Points, in no order, along strands that fork, close into loops and pass close to each other.
Two points are linked if the straight distance between their rows is under 67.3. Some points are linked to none.
j_489: [  6.7   2.5 -17.1  12.3  35.0 -13.2 -25.7  -1.3  -9.9 -20.4  -4.9 -32.7
   0.5   0.2  23.1 -20.8  14.3   4.5 -13.4   0.1   7.5 -23.7 -66.0  12.1
  14.6 -12.7  10.1  19.1 -11.3   3.9 -16.8   1.5]
j_775: [ 24.6 -10.0  -7.9   7.4   9.9 -22.2  10.4  13.5  26.0 -23.4 -32.4  13.0
  -3.5 -21.7  11.6  12.2  11.2 -16.2   8.0  12.6 -22.2 -10.7 -41.2 -17.5
 -22.0  24.5  12.7 -29.5   3.1   0.5   2.2  14.3]
j_198: [ 10.8  -2.6  -9.9  -9.9  -4.9 -10.6 -24.5   0.0 -11.2  -6.8   8.0 -17.4
  15.0  31.4  40.5 -39.7 -12.3  -4.1  -4.2  -7.1  23.6 -17.2  -6.0 -14.2
  12.6 -13.4 -28.0   5.8  15.4  38.0  -2.0 -34.9]
j_464: [ 14.9  24.3   2.9 -17.7   2.1   4.3  -8.8 -24.3  -7.9   2.2  16.2  -5.7
  11.2  37.9  11.2 -22.2   7.1  24.8   7.0  11.8   8.4  -1.9  33.0  -4.2
   0.7 -34.8 -14.5  -7.2  26.6  -1.5   9.4 -15.0]
j_341: [ -3.1  37.0   7.5  23.2  10.8 -12.0   6.3  14.0 -26.6   1.5 -16.8  30.2
 -15.8  23.4  17.4  11.6  14.2  21.0   9.3 -19.3  -0.7 -28.9  16.4   2.0
   1.9 -36.6  -5.3 -17.2  -9.5   3.8  16.3   5.0]
j_290: [ -6.3 -34.6   7.1   9.4  -7.0   3.3  18.7  11.5  -5.1   9.8   9.7   9.5
 -10.4 -20.4 -29.6   9.1  -0.6 -10.8 -10.0  11.4   0.7  13.7  10.2  -9.8
   0.0  -3.5  -9.4 -13.2 -18.4 -16.3  -2.1  -1.1]
j_961: [-15.4 -11.7  -5.0  -0.8  20.1  19.6 -10.8  -8.3  22.6  19.3  18.1 -41.6
  32.7  -5.3  -1.5   0.8 -13.6  11.9 -14.1   9.0  11.3  -5.4  -2.1  11.9
  14.6  11.4  45.5  22.9 -15.8 -34.3 -19.1  -1.9]
j_546: [  3.3   6.9  18.0 -10.1 -25.1   9.3  27.9  21.8  -1.5   5.0   6.6  23.3
  -3.1 -26.9 -14.1  13.1 -28.6 -23.3  16.6  -6.1   9.7  24.5   0.0  -0.2
  -1.6  42.6 -10.5  35.7 -25.3   8.0 -10.5  22.9]
j_881: [  7.9  12.5  14.2  16.9  -7.1 -22.4  18.9  12.4 -24.7  -1.8 -18.2  57.6
 -22.8   0.5  11.8  15.9   3.0  -0.8  20.8 -15.7   5.9   1.5  -2.0 -13.6
   0.4   0.2 -18.2  -0.4 -19.9  17.1   5.7  25.0]
j_183: [ -8.4 -17.9   3.7  -0.9 -20.0  12.6  15.8  27.3  -5.4 -10.0  18.7   7.8
  -1.8 -22.1 -14.3  -8.9   9.7  -3.1 -15.1  -2.6 -18.1  15.8  26.7 -25.7
 -26.1  -7.7 -20.9 -25.0 -14.9   9.3  14.9 -11.8]
j_26: [  8.6 -26.3   1.8   7.4  -6.0   5.1  22.6  26.9  29.7  10.5  -6.0   2.6
  16.3 -26.2 -11.6  10.7  -7.8 -21.2 -11.3   8.4   6.4  14.2  -8.3 -17.6
   7.9  35.1  31.6  -5.1 -21.6 -26.3 -13.5   2.7]
j_989: [ -8.9 -14.8   3.2  32.1 -14.4 -19.2  17.7 -13.4 -21.0   6.8 -18.0  40.6
 -36.8  -1.7  -5.3  17.3  22.9  10.3  -3.3  -2.1  14.9   8.6   0.8  17.8
  23.5  -9.5 -14.7  -2.9  10.6 -10.3  -4.1   3.2]
j_299: [-15.6 -40.7 -14.3  10.0   2.9 -12.9  16.2  -8.1  19.4   4.8  -7.1   4.1
 -23.1 -13.8 -26.1  31.8  13.9 -22.0 -13.8  18.6  -2.9  -2.5 -16.9  13.2
  -2.6  24.7  15.0 -26.9   9.5 -25.9 -13.3 -13.6]
j_194: [ 18.9  18.6  22.4   8.5  -3.2 -17.9  15.0   5.4 -21.0   5.2 -21.1  51.8
 -21.6   1.5   5.8  13.5  -1.0  -1.4  24.5  -9.1  17.2  14.2  -5.8   4.1
  14.0  19.6 -20.5  25.8 -13.6  15.4   2.2  29.8]
j_368: [ 11.4  14.3  -7.3  -3.0  -3.1 -19.9 -32.9  -5.5 -11.0 -17.7   1.7   0.9
  -4.1  28.2  51.0 -28.1  -6.0  -7.5   1.2 -19.2  10.5 -13.9 -10.3 -11.3
   1.2  -7.6 -20.8  17.8   8.7  49.7   4.2 -21.9]
j_325: [ 14.5  34.0  12.2  19.8  20.2  -2.0  -2.9 -12.9 -19.9   5.4 -15.9  -1.4
   0.7  11.5   9.9  -1.4   3.2  27.9   9.5  12.0   9.4 -12.1 -28.2  20.4
  40.1 -20.9   9.2  32.9  11.4 -15.2  -5.4  39.3]
j_756: [-15.3 -13.7  -9.9 -17.4  25.4  16.4  -8.8 -10.0  28.5  25.6  26.0 -38.2
  33.4   2.0 -13.7  10.0  -6.6  10.9  -7.8  15.7  -3.8   1.6   8.7   6.5
  -1.9  13.5  55.4 -18.6 -12.4 -38.9 -17.5 -17.8]
j_551: [  5.5 -23.6 -19.9 -14.0  -0.1 -11.1 -28.6   5.4   7.3  -4.3   2.0 -20.9
  29.5  22.0  34.8 -39.4 -15.5 -15.3  -3.4   0.8  16.3 -18.6 -17.3 -17.7
   1.0  -1.8 -19.7 -19.6  21.7  33.3  -2.2 -42.7]
j_267: [ -0.3 -17.4  -8.2  -4.2  12.1   1.8  -5.6 -10.5  -0.6  -2.4  14.6  -3.8
  -6.5   0.1 -12.8   2.1  15.9   9.4  -0.4   3.5  -7.8  -0.6  13.4  -6.8
 -14.4 -23.1  -5.3 -15.2   0.7 -11.0   6.4  -5.9]
j_386: [  4.9  12.5  -0.7 -22.7 -11.1   5.0  -1.9   8.0   5.1 -12.6  10.3  25.2
  -1.5  -9.8  -9.0  10.8 -17.3 -26.4  23.2 -16.6 -10.2  18.0  16.0 -10.8
 -41.7  22.0 -22.6  18.7 -12.1  26.6  13.7  10.7]
j_996: [ -4.3 -26.7 -14.3  -3.6  14.5 -18.3  14.9  -0.3  22.1  -6.0 -29.4  -4.5
 -20.3 -11.1 -25.1  41.0  17.6 -22.3 -14.6  20.5 -14.1  -7.8 -34.3   8.1
 -13.7  27.8  14.0 -43.1  17.3 -17.3 -20.5 -14.0]
j_567: [-24.1 -25.2   4.5 -16.7  12.8  12.8  -1.5  -6.3  20.1  38.1  17.6 -25.7
  31.9   1.1 -30.7  16.6  -7.7   2.4 -17.5  17.3  -6.2  -4.5  12.0  -5.9
  -2.1  31.5  63.8 -19.5 -28.0 -24.4 -19.5 -10.8]
j_705: [ 14.3  35.9   7.9 -19.2 -20.7   6.0 -11.9  -5.7  -6.2 -13.6   5.4  13.6
   4.3  15.3  16.7 -13.5 -12.1   0.1  15.8 -20.5  -2.8  14.3  22.1  -9.3
 -18.3   4.5 -23.6  21.5   8.8  35.9  18.8   3.9]
j_333: [-15.8  16.1   5.0  28.7 -12.2 -14.0   0.3 -22.2 -21.0  17.1 -29.3  47.7
 -34.0   6.2  -4.8  11.7  14.4  16.8  -0.9  -7.6   6.8  -4.4   6.1  35.8
  27.2 -17.6 -11.9  -2.2  25.8  -3.6   6.0  15.1]
j_906: [ 13.4   2.2 -13.3  11.6  14.5 -15.7  -0.2  -1.3  12.8 -28.1 -18.2  -6.1
   1.6  -5.2  12.9   0.3  22.6   6.8   7.2   6.2 -15.2 -10.9 -44.1 -10.6
 -23.5  -5.6  20.2 -26.4   8.3   1.5   4.7  18.2]
j_739: [ -3.9  -0.5  25.3 -10.2   1.7  14.0   5.3  -5.8   1.6  12.6   4.3 -14.8
   9.6  -3.2 -18.4  16.8 -31.9  -3.7  14.4   4.1  15.4  -3.1  13.2   8.1
  14.5  26.9  15.0  50.7 -20.2 -12.4  -5.5  20.4]
j_176: [  3.4  11.7  17.6 -14.9   4.5  15.4 -13.4  -9.0   8.0   1.6   1.8 -16.5
   8.6   2.8  -2.0   2.1 -27.4  -3.3  12.0  -8.3   5.3  -1.9  15.8  10.0
   4.7  18.4   5.5  59.8  -7.5   4.5   5.7  12.6]
j_52: [  7.5  38.0  17.3  17.3 -13.8  10.4   3.4  29.3 -22.7   5.6 -12.2  12.7
  -7.4  -1.5  29.7  -7.4  -8.2  20.6   8.5 -27.4   0.8   5.7   9.1 -17.9
  26.8 -10.8  -8.7  21.1  -3.4  20.1   7.2  27.1]
j_842: [  9.2 -18.8 -18.9  -5.2   6.7  15.1 -12.5  11.3  35.5  -1.3   0.1 -28.7
  29.7 -11.7  11.4 -15.9   2.3   0.1 -11.2   9.2 -11.3  16.9   1.5 -11.0
 -13.3   8.4  27.0 -22.5   7.5 -16.7   0.3 -25.4]
j_699: [ -1.0 -15.6  -7.5   8.5 -11.8  14.6 -11.5  28.8   2.0  -2.0  10.8 -36.1
  19.5 -14.7  24.1 -40.7  -0.9   8.9 -32.7  -6.6  11.8  18.0  -0.8 -10.6
  13.8  -3.8  -6.8   7.6  -9.0   5.3  -9.0 -18.7]
j_344: [ -5.4  16.5   8.6  40.0   3.0 -20.3  33.6  25.0 -24.5   5.7 -14.6  36.4
 -16.6  11.8  25.2  20.5  21.6  10.4   5.4 -22.0   5.9 -20.0  -1.7  -7.6
   3.9 -28.2  -7.3 -29.7 -17.5  -1.3   6.8  14.3]
j_536: [-15.9 -11.6  14.3  -9.1   3.8  16.6  -5.8  -9.8  15.1  17.0  11.7 -32.3
  25.1  -1.2  -8.0   8.7 -24.8   0.7  -2.7   3.2  17.0  -9.0   9.6  10.3
  14.5  24.8  43.6  37.6 -22.6 -15.1 -13.9   3.3]
j_652: [-32.3 -46.8 -10.4  15.2 -10.0   6.0   9.4 -16.7  17.2  15.5   3.3  -0.9
 -16.8 -17.9 -27.3  21.1   0.7 -15.9 -13.3  11.8  -6.9   2.1   4.7  12.7
  -3.6   4.4   8.3 -15.9  12.5 -30.7  -5.3 -10.3]
j_596: [ 17.4  18.5  24.1  11.2  20.0  -7.4   7.8 -10.5 -23.9  15.4 -17.2  15.0
  -9.6  17.1 -10.9   7.6   3.6  23.6  15.9  18.5  13.1  -2.1  -7.4  17.0
  43.4  -5.2  -4.1  32.6   2.3  -9.3  -2.0  32.5]
j_265: [  4.6  22.0 -13.2  10.6  16.2 -11.5   4.0 -14.9  -8.2 -17.9  -2.5  -6.1
   1.6   6.8  11.8  -3.2  28.6  21.4   7.5   1.0  -6.1 -16.9 -37.3  -0.4
  -9.6 -29.4  15.3 -26.4   3.7  -9.8   5.1  19.6]
j_47: [  7.8  10.2   9.1 -21.6  -0.6  15.9 -21.6 -17.3  12.5  -2.9   7.6 -30.4
  20.0  17.8   7.1 -17.4 -23.3   3.2   5.4  -2.6  11.9  -0.7  26.3  10.7
  -2.4   9.7  -0.2  46.2  14.7   4.6   4.0 -17.4]
j_155: [  7.5  17.0 -19.3  13.3   7.1   6.4   3.9  -6.2  -2.9   0.7  24.1 -33.2
  20.5   4.9  35.5 -22.4  20.0  34.4  -9.7   1.3   5.3   3.8  -3.3  -5.1
  18.9 -39.2  11.1 -13.4   4.6 -21.5   3.6   9.1]
j_69: [  9.1  10.7   1.3  15.0  15.0   6.3 -17.5  -6.9 -10.3   1.9  -1.2 -25.3
   1.6  -1.5  18.5 -15.0  -1.6  21.9  -6.3  -0.9   9.0  -8.0 -23.9  12.1
  44.8 -21.3   5.2  43.3   3.1  -9.0  -8.6  25.4]
j_726: [ 12.6  32.6   1.6   2.3   1.0 -11.1 -43.0 -14.2  -8.6 -22.3  -8.9   9.4
 -13.0  20.6  47.7 -18.9  -8.2  -2.9  10.7 -27.5  -2.2 -10.6  -9.6   2.9
  -3.9  -3.2 -11.6  39.9   7.4  44.7  12.5  -1.1]
j_190: [  5.9   2.3  -9.2  -6.0  22.4   4.2 -15.7 -21.2  21.1 -18.2   5.0 -25.3
  11.5   5.3   8.3  -6.1   5.4  15.2   9.8   8.8  -3.9  -9.6 -16.3   9.1
 -16.7  -7.3  21.1   4.4  13.7 -15.0   0.0  -4.0]
j_474: [-28.8  -2.4 -28.8  24.5  -8.9  -3.8  12.5 -30.1 -14.1  21.6  17.6   3.7
 -13.8  -5.4  -7.5   6.4  19.2  23.4  -9.7   0.8  -8.6  -0.2  -6.4  24.8
  31.8 -38.0 -10.7 -22.1  24.4 -36.8  -2.8  19.5]
j_807: [ 13.5  39.4  18.2 -20.2 -14.5  14.9  -4.0   4.1 -18.2  -1.2  10.4   8.4
   1.3  21.2  -9.7  -9.8  -7.2  13.0   9.1  -7.5  -4.7  13.8  43.1  -0.1
  -2.9  -6.4 -29.4  16.0   8.9  29.3  16.5   2.3]
j_547: [  3.5  -7.2  18.1  -1.1  16.9   7.0  10.4 -12.2  -5.9   9.6   4.5  -7.2
   3.9   1.4 -20.6  15.2 -10.6   8.4  11.7  14.7  13.8  -4.1   8.9  17.6
  18.8   4.9   5.6  32.5 -13.3 -25.3  -8.0  17.1]
j_175: [-13.7 -28.2   2.5  17.8 -18.7  11.1  27.9  19.9 -15.3  11.6  15.7   2.4
  -7.1 -20.2 -17.0  -1.6  14.5   4.1 -19.6   2.9  -9.0  11.8  18.5 -16.4
   5.1 -23.4 -22.6 -28.8 -19.3  -9.3   6.5   3.0]
j_392: [ 23.0 -16.7  -9.3  -3.3  -1.5 -15.4   8.3  24.8  34.2 -10.8 -27.7  27.2
  -6.7 -31.4   6.1  23.7   3.9 -35.5   2.1   5.0 -28.0  -0.5 -13.8 -35.0
 -24.1  39.1  -1.0 -32.4  -3.7   0.0   2.1   2.8]
j_740: [  8.6  -7.9   1.9  -2.1   3.4  12.0 -13.5  31.1 -16.9   1.2  19.0 -40.6
  13.9  -1.5  17.6 -38.4  -3.8  13.6 -32.4  -4.3  22.4  13.7  -0.9  -4.6
  32.7  -7.6 -22.3  23.8 -19.0   8.8 -18.3 -23.7]
j_950: [  6.5 -23.3 -25.0   5.2  -2.1   4.7 -19.9  24.5  24.2  -6.4   1.4 -31.7
  25.1 -13.1  26.1 -26.2   3.7  -4.1 -26.9  -2.7  -4.3  15.1  -8.1 -18.3
   3.5   8.3   8.2 -12.2   6.1  -0.8  -1.8 -31.8]
j_614: [ -1.1 -13.2  -2.6 -28.4 -12.0   5.4  -5.6   2.8  14.7 -13.0  17.4   6.4
  -6.5   0.3 -22.4  -1.3  -8.2 -23.2   4.3  -4.1 -15.8  16.9  37.1 -11.0
 -48.4  15.9 -17.2 -15.1   1.8  22.1  15.8 -28.4]
j_283: [ -0.2  13.1 -12.8   5.0  24.3  -3.3 -25.4 -22.4   6.6 -21.4  -3.8 -34.8
   8.9   1.4  21.8 -19.2   8.4  15.8  -0.8   4.6   1.4 -18.8 -49.2  18.5
   3.6 -14.3  19.1  20.3  12.7  -6.9  -6.4   6.9]
j_616: [  4.6  24.9  14.5 -23.2  -5.0  16.3  -6.0  -7.3 -20.5   9.4  14.5  -9.3
   3.6  24.6 -19.9 -15.6   0.2  20.6  -1.9  10.6  -0.9  10.2  49.0   2.9
   6.1 -27.1 -27.2   8.4  14.5   9.3  10.0 -10.8]
j_794: [ 17.4  20.2   1.0  -6.0   5.9  -6.2 -33.0 -28.9   8.4 -26.6  -6.1  -2.9
   0.2  18.0  32.1 -15.4  -6.4   4.8  17.0 -12.7  -3.3  -8.7  -3.2   7.0
 -13.5   1.9   2.7  34.2  19.3  23.4  12.3  -5.0]
j_197: [-14.0  -9.3  10.0 -32.6 -18.6  13.9   9.5  22.4  25.9  12.4  10.9   8.9
  15.1 -20.1 -32.8  12.0 -21.8 -36.1 -14.5  -3.5 -21.7  12.2  18.2 -14.6
 -38.1  51.1  26.7  -6.9 -29.2   7.0  -2.6 -12.7]
j_178: [-26.6 -27.9 -18.3  22.9  -9.6   2.1   7.4 -31.0   3.6  13.2   5.8   7.8
 -16.9 -13.1 -19.6  12.0  14.0   6.1  -3.8   3.4  -8.5   0.1  -1.0  20.2
  10.9 -17.2  -4.7 -15.4  23.6 -31.8  -0.9   5.0]
j_879: [-10.8  -1.7  13.9   2.9 -10.4  12.5   3.7  -1.5 -29.9  22.6  -0.9  13.5
 -18.4  -5.1 -34.7   4.6  -1.9  10.5  -5.3  -1.5  -9.0   6.7  32.2   7.6
  23.7 -17.6 -34.4  14.0   0.9   6.1   3.9  11.0]
j_593: [ 12.6 -24.5 -15.9  -9.8  19.1  -8.1  -6.5   5.2  26.5 -12.0  -9.7  -2.9
  -3.2 -12.8 -10.1  18.6  13.2 -11.2  -3.6  11.5 -31.5  -3.6  -6.4 -13.4
 -28.9   2.9   6.6 -45.1   9.4  -4.0   4.7 -13.0]
j_975: [ -5.4   1.8 -21.2  -2.4  24.6  -6.7  -3.2 -16.9  -7.7  -7.1  14.0  -9.9
  -4.3   7.1  -4.0   2.8  28.1  20.5   5.6   3.4 -14.8 -10.0 -22.1   8.5
 -12.6 -35.2   1.7 -31.8  10.5 -16.4   0.7   2.6]
j_962: [ -5.4 -22.3  27.6   0.4 -12.8   5.3  39.5  18.5  -6.9  18.3  10.1   6.4
  -4.6 -17.1 -32.0  17.5 -15.8 -17.2  -4.4  14.9  22.7  22.0  12.3   1.8
  11.8  29.3  10.7  17.3 -33.2 -21.4 -22.6   1.2]
j_516: [-31.7 -32.9   2.7 -16.0  11.4   3.9   3.6 -14.5   8.4  27.2  18.4 -15.4
   8.5   8.2 -35.0  33.7  -6.8  -5.0  -5.2  23.0   6.3 -17.1   6.4  11.5
  -1.2  26.7  47.6  -8.3 -24.0 -23.9 -18.3 -12.1]
j_974: [  7.8   1.1  -2.8  10.9  11.3   8.9 -19.5  12.0 -16.4   8.9  10.5 -39.3
   3.0  -2.2  25.2 -29.1   2.4  23.2 -24.6  -8.2  14.9   2.4  -9.4   0.0
  45.1 -23.6  -9.5  32.3  -6.1  -1.9  -9.4   3.3]
j_856: [  0.6 -38.6   7.3   8.5  -2.8   2.6  33.7  19.4  11.8  17.9   8.8  -0.6
   2.8 -22.3 -26.6   8.5  -2.1 -20.0 -19.3  22.3  10.9  19.7  -1.1  -8.4
   9.3  20.5  16.8 -14.7 -27.5 -30.8 -13.3  -2.8]
j_754: [-21.3 -24.4   7.8  -6.5  15.6  -1.5   4.1 -20.1   0.4  11.4   9.4  -5.4
  -6.0   6.8 -30.4  34.6  -8.8  -4.4   4.3  20.3  13.6 -15.5   4.6  17.5
   5.5  17.6  19.5  13.4 -13.5 -21.4 -13.5  -3.8]
j_129: [  6.0  26.6   5.5 -10.0 -33.2   8.8 -11.5   6.4  -7.2 -11.5  11.1  -4.8
   7.9   8.3  30.0 -29.8 -19.2  -2.6  -0.6 -19.0   6.6  10.9  13.3  -7.3
   0.3   7.5 -31.8  23.9  20.7  44.4   7.8 -11.1]
j_768: [  2.4  47.9  17.2   6.4   5.4  -3.5  -6.4  21.4 -34.7   7.8 -22.1  36.2
 -18.9  20.4   8.0  10.2  -2.3  16.8  12.1 -22.4  -1.5 -13.4  31.2   1.2
   9.0 -24.2 -13.0   0.1  -3.8  25.9  24.3  12.5]
j_819: [  9.0 -11.4  -7.8 -21.6 -14.0   4.7 -25.1 -21.3  27.8  -7.3   2.8 -20.8
  25.9  20.4  18.4 -28.7 -29.3 -21.2  15.6  -2.3  12.9  -5.3   8.8  -1.5
 -20.0  14.1  -4.4   5.8  31.7  21.1   6.0 -33.8]
j_744: [  6.1 -29.7  -9.3 -10.6   6.4  -8.9   0.2  14.9  29.4  -2.0 -16.8  18.7
 -12.6 -21.2 -21.3  31.8  -1.4 -37.0  -5.2   2.7 -33.3  -1.4   2.2 -23.2
 -29.7  32.4   4.1 -33.3  -1.9   2.2  -0.7 -13.9]
j_389: [  5.7  -5.5  -2.0 -29.1 -11.4  13.4  -3.5  20.7  36.5  -2.2   0.9   3.3
  16.0 -18.2 -13.1   7.7 -15.5 -34.3  -7.1  -4.0 -25.3  13.8  23.8 -24.0
 -38.9  41.6  17.9 -14.9  -8.8   5.9   2.5 -21.9]
j_112: [ -4.4  19.0 -14.6  22.3  15.6 -18.6 -15.9  -5.2 -15.7 -30.6 -22.4 -24.2
  -4.2   2.3  31.1 -17.6  24.2  -0.6  -4.5  -5.5   5.0 -23.3 -79.0   7.4
  10.8 -23.7  14.7  -0.1  -3.6  15.3 -10.3  12.7]
j_151: [ 17.2  19.4   0.5   2.7   4.3 -18.1 -20.9 -17.0  10.8 -33.3  -8.4   8.6
  -4.3  15.5  32.8 -10.6   9.0   4.8  22.5 -11.0 -16.0 -12.1 -10.6  -7.7
 -33.8  -8.0  10.2  -4.8  13.6  24.8  16.9   0.3]
j_525: [ 16.6 -15.3 -18.6  -9.8  24.6  -8.2  12.1   7.2  23.9  -8.2 -26.7 -10.2
   3.6 -21.2 -18.4  30.8  15.2 -12.6 -15.5  18.2 -21.7  -3.2 -34.1  -1.9
 -14.5  17.2  15.3 -57.0  12.6 -21.7 -14.3  -2.5]
j_294: [-21.7 -17.0   4.1 -21.0 -17.8  15.2  -7.8  -6.8   4.4  -4.6  16.4   8.1
 -14.7  -5.5 -34.2  10.8 -14.3 -27.8  -0.2 -13.1 -16.8  10.5  38.0   4.6
 -36.8  11.8 -21.2   6.4  -2.6  13.9  15.1 -19.9]
j_134: [-15.4  -8.7  20.7  -4.0 -19.1  19.6  13.4   6.5 -20.5  14.5  15.0   6.0
 -15.7 -16.3 -44.7   6.8 -16.8 -11.2  -6.7  -2.6  -5.9  12.1  31.0  14.1
   4.1   2.5 -29.8  14.1 -13.5   5.6  -0.1   2.6]
j_165: [-16.4   6.9  -2.0  14.9  -5.1   2.0  -7.5 -13.4 -24.3  22.8  -9.3  22.7
 -22.7   7.7 -13.4   8.1  11.2  20.0  -5.7  -7.1  -7.8  -8.7  24.7  15.4
  28.7 -35.8 -16.2  -0.4  15.9  -1.6  12.3  15.8]
j_388: [  9.5  19.5  -4.0  -1.7 -16.3   3.4   1.2 -12.0   1.7  -0.9  10.0 -13.9
  24.0  34.4  45.1 -31.9   3.2  19.8   5.0  -2.9  13.6 -12.7  18.2 -15.9
   3.2 -33.1  -6.0 -18.4  28.0   8.6   9.8 -15.6]
j_641: [-15.4  -5.3   6.2 -24.3 -15.3   7.3   3.7   5.8   3.5   0.7  17.2  22.7
 -12.6 -10.6 -33.8  26.3 -22.1 -39.5  13.0 -13.8  -9.2  10.7  22.5   0.2
 -39.6  30.4 -16.1  16.3 -18.9  18.8   8.5  -0.3]
j_993: [  0.4   0.4 -15.1  -7.7  25.3  -4.4  -8.9  -3.3  35.1 -17.9 -33.3 -34.7
  12.9 -11.7   0.4  10.5   2.1  -6.7   2.8  13.7 -15.4 -15.4 -47.8   8.3
 -20.7  25.4  38.5 -14.3  15.3  -8.5 -13.2   4.5]
j_272: [ -9.6  -4.2   5.6  27.6 -13.1 -19.3  23.8  15.2 -22.4   4.2 -10.0  47.9
 -25.2  -1.8   5.8  16.8  17.6   3.9   4.2 -21.4   4.0  -1.7   8.9 -16.0
   3.7 -11.2 -23.2 -20.7 -16.1  10.3   5.9  11.6]
j_518: [ -9.8  50.8   0.0  19.7  16.1 -14.6  -5.6   2.5 -34.8   7.0 -22.0  31.2
 -19.6  30.3   5.9   9.2  14.0  24.7   4.1  -4.9   3.6 -35.5  -4.5  29.9
  18.2 -48.6  -1.2 -17.2   3.5  -3.7  10.7  10.2]
j_431: [-18.0 -15.7  28.8 -12.2 -16.9  11.3  25.7  10.1 -10.8  18.5  17.0   8.7
  -9.9 -14.2 -46.7  19.7 -26.0 -24.6  -0.8  -0.6   5.6  11.5  20.0  10.8
  -6.1  26.9  -3.6  21.6 -29.7  -1.9 -10.0   1.4]
j_46: [ -6.8  44.4 -11.7  20.4   8.6 -15.1   3.5 -16.7 -12.4 -28.6 -26.6 -11.2
   1.9   6.9  26.4 -10.6  27.4  10.2  15.5  -2.3   3.3 -16.3 -67.5   4.9
  -1.8 -29.0  25.4 -19.0   2.6   0.8  -1.6  24.4]
j_693: [  9.8  -6.5  -4.8  -8.5  -5.3  -0.6  -5.1  13.5  23.4 -16.4  -2.7  11.2
   2.3 -19.8   7.1   0.5 -13.1 -19.9  12.8  -8.2 -14.1  10.1   0.7 -20.7
 -28.8  23.9   6.1  12.7  -9.4  11.3  11.3   5.5]
j_905: [  4.1 -11.9  -1.7 -18.5 -18.7   9.4   5.0  28.9  17.2 -15.2  10.7   7.9
   5.0 -23.2 -12.0  -6.4  -0.5 -19.4  -6.1   0.5 -21.5  22.3  27.4 -26.6
 -42.7  19.6  -7.2 -25.6  -8.2  14.2  11.1 -19.6]
j_94: [ -4.2  32.8  -4.9  14.9  17.9 -16.0   9.6 -12.6 -33.8   8.3  -5.7  16.3
 -12.4  18.1  -1.9   7.4  23.8  27.1   2.6   2.9   6.4 -17.5 -21.5  21.5
  27.1 -41.1  -1.1 -16.7   0.1 -21.7  -5.0  23.1]
j_248: [  6.6   9.6   8.7  -8.3 -35.3  11.5  -1.0  -1.4  -1.3  -4.4  11.2 -15.6
  27.2  15.3  25.2 -38.1 -13.3  10.5  -4.2  -2.6  13.2   3.4  20.9 -11.5
   8.6 -12.7 -22.1  -1.0  23.4  22.8   6.0 -15.7]
j_23: [ 11.6  33.9  21.5  12.0  16.2  -5.4  -1.3  10.2 -35.9  18.2 -23.7  33.3
 -19.4  19.7  -6.9   9.3   3.9  17.9  13.5  -1.5   5.5  -7.6  10.7   9.8
  33.9 -19.5  -6.6  12.5  -0.8  11.6  11.5  29.3]
j_36: [  3.5   4.2   2.8 -10.9 -31.2  19.3   1.6  23.1  10.7 -15.9  19.4 -10.3
  19.3 -18.0   8.0 -25.5 -19.1  -5.0  -7.3  -8.7  -2.3  21.8  15.7  -3.7
 -15.2  17.6 -12.1  12.9  -2.9  18.3   3.7 -11.0]
j_580: [-23.2   1.8 -20.9  14.2   4.6 -23.4  22.9 -29.4 -15.0 -10.3 -13.8   4.3
 -31.2   2.2 -12.7  12.5  43.4   4.6  -4.6  12.5  17.2   7.7 -48.1  29.6
   2.6  -0.1  -2.7 -20.9  17.9 -22.8 -19.3   1.5]
j_181: [ 12.1 -13.8 -16.9 -10.6  -9.9  -7.0 -24.3  -9.9  22.8 -13.1  -4.6 -19.1
  22.5  18.8  41.0 -30.9  -9.1  -7.7   7.3   3.5   1.8  -9.4  -6.5 -13.7
 -13.2  -2.3  -4.4 -20.0  40.4  25.3   7.4 -30.9]
j_888: [-21.3  23.3 -27.8  17.3   9.5 -10.9  19.1 -21.8 -32.8  15.4  16.2   3.1
 -15.8  10.8  -8.1   4.4  29.0  25.0  -9.2   0.8   2.5  -9.6 -23.2  27.3
  40.6 -43.1  -8.7 -27.1   9.7 -37.8 -10.1  18.3]
j_324: [ 13.8 -12.4  -5.4 -13.6   9.0   9.7 -11.4  -5.9  20.5  -9.3  12.3 -20.9
  20.9   1.6   5.5 -15.0   3.0   9.2   4.3   9.4  -1.7  11.0  12.5  -8.9
 -18.3  -5.7   6.9  -6.4   7.3  -9.8   5.5 -13.2]
j_675: [  9.6   1.7   5.0 -32.1   1.3  11.4 -18.3 -35.9  19.8  -2.1  13.1 -19.5
  26.2  31.6   2.0 -17.5 -17.9  -2.1  22.9  12.5  12.8  -5.7  30.8   7.3
 -21.5   3.4  -2.0  10.3  26.7   2.4   6.7 -24.2]
j_98: [ -2.8 -26.7  10.4  18.5  -8.7 -10.3  25.6   1.4 -16.5  12.5  -4.6  29.1
 -28.9 -10.6 -21.0  14.6   7.1  -5.5  -5.0   3.8  16.9  19.4   9.4   6.6
  20.2   1.1 -23.9   9.4 -10.2 -11.6  -7.6   7.0]
j_20: [  6.9 -21.2  -3.1   5.7 -10.8   3.0  12.8  32.8  24.4  -5.4  -5.7  12.5
   9.4 -34.7   1.1  -2.8 -10.7 -23.7  -5.9  -0.3  -3.6  15.5  -4.9 -27.0
  -7.0  27.2  12.4   1.6 -18.7  -4.2  -1.8   9.3]
j_121: [ 10.1   5.5  21.9  -2.0  -8.8  -1.2  23.6  14.0 -19.2   7.1  -5.2  35.3
 -11.7 -14.3 -13.1  11.2 -14.5  -8.1  21.6  -4.0   9.5  23.7   5.2  -2.6
  11.4  20.4 -25.4  27.3 -17.8  10.1  -1.8  25.1]

How many points has the smallest loop of links through each point below? Write 0 if it is on no loop.
j_567 => 8
j_294 => 12
j_879 => 10
j_112 => 9
j_474 => 29
j_807 => 7

A piece is two or more points that can be reached from each other along the links. Count, over all rows, the pieces, the separate loops (a circle has one, a figure eight two, a Y none), the forks (points with three links) and the tips (points with one).
pieces => 4
loops => 6
forks => 7
tips => 3

A tip is a point with one link. Name the tips that can be reached along the links from each point below, in the order of the rows.
j_165 => j_197
j_198 => j_151
j_888 => j_546

Name the points in between on the shortest way along the links from the first point to the second, in order.
j_518, j_740 => j_341 j_768 j_23 j_596 j_325 j_69 j_974
j_740, j_112 => j_699 j_950 j_842 j_324 j_190 j_283 j_489
j_756, j_726 => j_961 j_536 j_739 j_176 j_47 j_675 j_819 j_181 j_551 j_198 j_368
j_474, j_190 => j_178 j_652 j_299 j_996 j_525 j_593 j_744 j_392 j_775 j_906 j_265 j_975 j_267 j_324
